Each row is a point on a tangle of strands that fork and nearly touch. The rows are in no order.
Two points are linked if the straight distance between their rows is under 22.3. Some points are linked to none.
<410>: [-42 -18  35  -6 -14  12 -15 -15 -38  -9]
<616>: [ 27  28 -13  42   2  38  12 -39  15  -4]
<766>: [ 30  -1 -11 -13  -3  21   6  36   7 -36]
<288>: [-11 -27  10 -13   2  -6  -1   3 -21   3]
<744>: [  1   0  -8 -12   7 -31   6   3  13  14]
<268>: [ 25  -2 -15  -6  -9  28   9  38   7 -40]
<428>: [ -6  41 -13  44  -6  14   7 -26  26  17]
<646>: [-33  -7   2  10 -12   7  -5  -7 -35  10]
<432>: [ 13   5 -16  -2   5 -18   8  -7  19   8]
<590>: [ 50  12 -11 -11  10   0   4   4  22 -22]
<372>: [ 27 -11   0 -34  10 -23  -1  17  -6  -6]
<167>: [-13   4  -2 -16   9 -38   1  18  16  24]
<419>: [ -3  35 -14  38  -3   8   8 -26  32  17]
<313>: [-36 -18  28  -2 -14  20 -15 -14 -48 -15]
<377>: [-22  -7   9 -15   3 -26  -1  12   2  22]
<395>: [-14   2  -9  -5   2 -24   6   7  12  19]
<824>: [ 35  -6 -15 -10   4   6  -1  17   5 -21]
<96>: [ 16 -18  -7   0  -7  27  -4  21 -17 -24]
<581>: [-46  -5  16   6 -11   7 -10  -8 -38   8]
<92>: [-23 -34  35 -21  -3   2 -11  -1 -28 -10]
<337>: [ 39  24  -6  21  18  19  20 -29  31   3]
<636>: [-27 -13  12   5 -11  16 -10  -9 -45  -3]
<693>: [  8  23 -25  38 -10  25   2 -35  -3  -5]
<191>: [ 42   3 -14  -8   7   3  -1  11  14 -22]
<235>: [-42  -9  27   4 -12  21 -16 -18 -55 -17]
<640>: [ 49  15  -8 -10  13  -8   9  -4  26 -13]
<781>: [  4 -27  11  -8  -6  21  -8  17 -26 -19]
<843>: [ 35  21 -10  -9  15 -23  11 -14  29   3]
<18>: [-31 -23  21 -13  -1  -8  -4   2 -18  11]
<278>: [ 40  20  -8  29  14  29  15 -29  28  -2]
<511>: [-46   1  15   5  -9 -13 -16  18  -5  28]
<648>: [ 20  20 -14  21   6   6  14 -26  31   5]
<213>: [ 30  22 -11  19  13   8  16 -31  33   4]
<722>: [ 23  10 -14  -4  10 -17   8 -12  25   3]
<846>: [ 25   3 -18   1 -10  36  12  31  13 -41]
<312>: [  1  18 -11  -8   7 -34   4   5  31  19]
<774>: [ -3  28 -13  24   1  -8   6 -11  40  20]
<889>: [  7  18 -13   5   8 -19   9  -9  35  14]
<334>: [  5 -12  -7   8 -19  41  -8  17 -33 -26]
<253>: [ 11  21 -16  24   4   1  11 -24  30  10]
<475>: [-34 -29  35 -15  -8   0 -11  -7 -26  -4]
<802>: [ 10 -28  12 -21   0  15  -6  25 -20 -21]
<187>: [-53  -8  31   0 -16  10 -15 -14 -42  -4]
<160>: [ -1  30 -14  31   2   3   9 -20  34  18]
<601>: [ 15  -9  -9 -19   9 -22   3   6   0   2]
<702>: [-18  -4   3 -19   8 -35   3  16   7  22]
<791>: [-42   7   3  14 -13  -2 -11   4 -19  19]
<468>: [ 46  20  -9  -9  18 -15   9 -11  27  -8]
<242>: [ 27   6 -11 -15  12 -28   7  -5  17   2]
<281>: [-42 -24  34 -10  -6   1 -10  -6 -25   5]
<68>: [  1 -19   8   5 -15  37 -10  17 -35 -26]
<747>: [-39   2  -2  13 -14  -1  -7  -3 -24  16]
<644>: [ 31  -7 -11 -12  -1  12   0  25   2 -27]
<587>: [-55  -2  25   3 -12   8 -12 -11 -40   2]
<647>: [ 34   3 -18   6  -4  30   7  21  17 -35]
<833>: [-12   8 -13   4   0 -21   3   3  21  20]
<151>: [-31  -5   8  -4  -1 -22  -4  16   2  27]
<241>: [-20 -27  17 -16   0  -8  -4   1 -19   6]
<508>: [ 13  -6 -14  -7   6 -16   6  -2   6   3]
<412>: [-37   2   9   5  -5 -17 -13  21   3  32]
<849>: [ 18 -14 -11  -6   3  -5   1   1  -2  -5]
<23>: [ -1 -22  -1  -6  -2   0  -3   3 -18  -1]
<877>: [ -1 -24  10  -1 -11  31  -8  17 -35 -19]
<305>: [-46   0  12   9 -10  -7 -12   8 -14  23]
<363>: [ 23  -7  -4 -29  10 -30   4  10   0  -1]
<101>: [ 17 -25  13 -28   8   5  -3  31 -16 -21]
<173>: [ 23  33 -23  48  -6  47   1 -35  -4 -17]
<568>: [ 20 -23  14 -33  11  -4  -5  27 -17 -14]
<827>: [-12 -37  29 -23   0   7 -12   6 -26 -13]
<349>: [ 12   5  -9 -19  11 -33   8   1  15  10]
<470>: [-11  19 -14  12  -1 -22   1   1  31  21]
<56>: [ 10 -19  -6  -6   1  -2  -2   5 -12  -4]
<596>: [ 25  30 -17  46  -3  41   5 -38   5 -10]
<605>: [ 27 -15   4 -32  10 -13  -1  22  -9 -13]
<476>: [-42 -16  24 -10  -5  -6  -6   1 -18  12]
<825>: [ -8  24 -12  18  -1 -17  -1   1  38  25]
<373>: [ -7  13  -7 -10   6 -37   2  10  28  22]
<455>: [ 35  24  -8  35   9  34  14 -32  22  -1]
<657>: [  7  21 -11  -6   8 -29  10  -2  33  15]
<437>: [-50 -12  32  -8  -9  -9 -10   5 -15  15]

A fork is a point with three links. Follow the links from the first point to the second and name the forks in between, in order.
<437>; <23> -> <476>
<363>; <640> -> <508> <722>
<428>; <833> -> <160>
<432>; <468> -> <722>
<349>; <363> -> <722> <508>

A fork is a point with three links, a tip a point with one. Leave the first point through the second and follow the links. Name the first fork or tip that comes.
<373>; <312> -> <889>
<833>; <470> -> <160>
<568>; <101> -> <334>
<337>; <278> -> <173>
<587>; <187> -> <235>
<590>; <191> -> <647>
<640>; <468> -> <722>
<23>; <288> -> <476>

Name the points in between on the shortest way along the links from the first point to the second, in order.
<846>; <191> -> <268> <766> <644> <824>
<337>; <616> -> <278> <455>
<774>; <337> -> <160> <253> <648> <213>
<242>; <824> -> <722> <843> <468> <640> <590> <191>
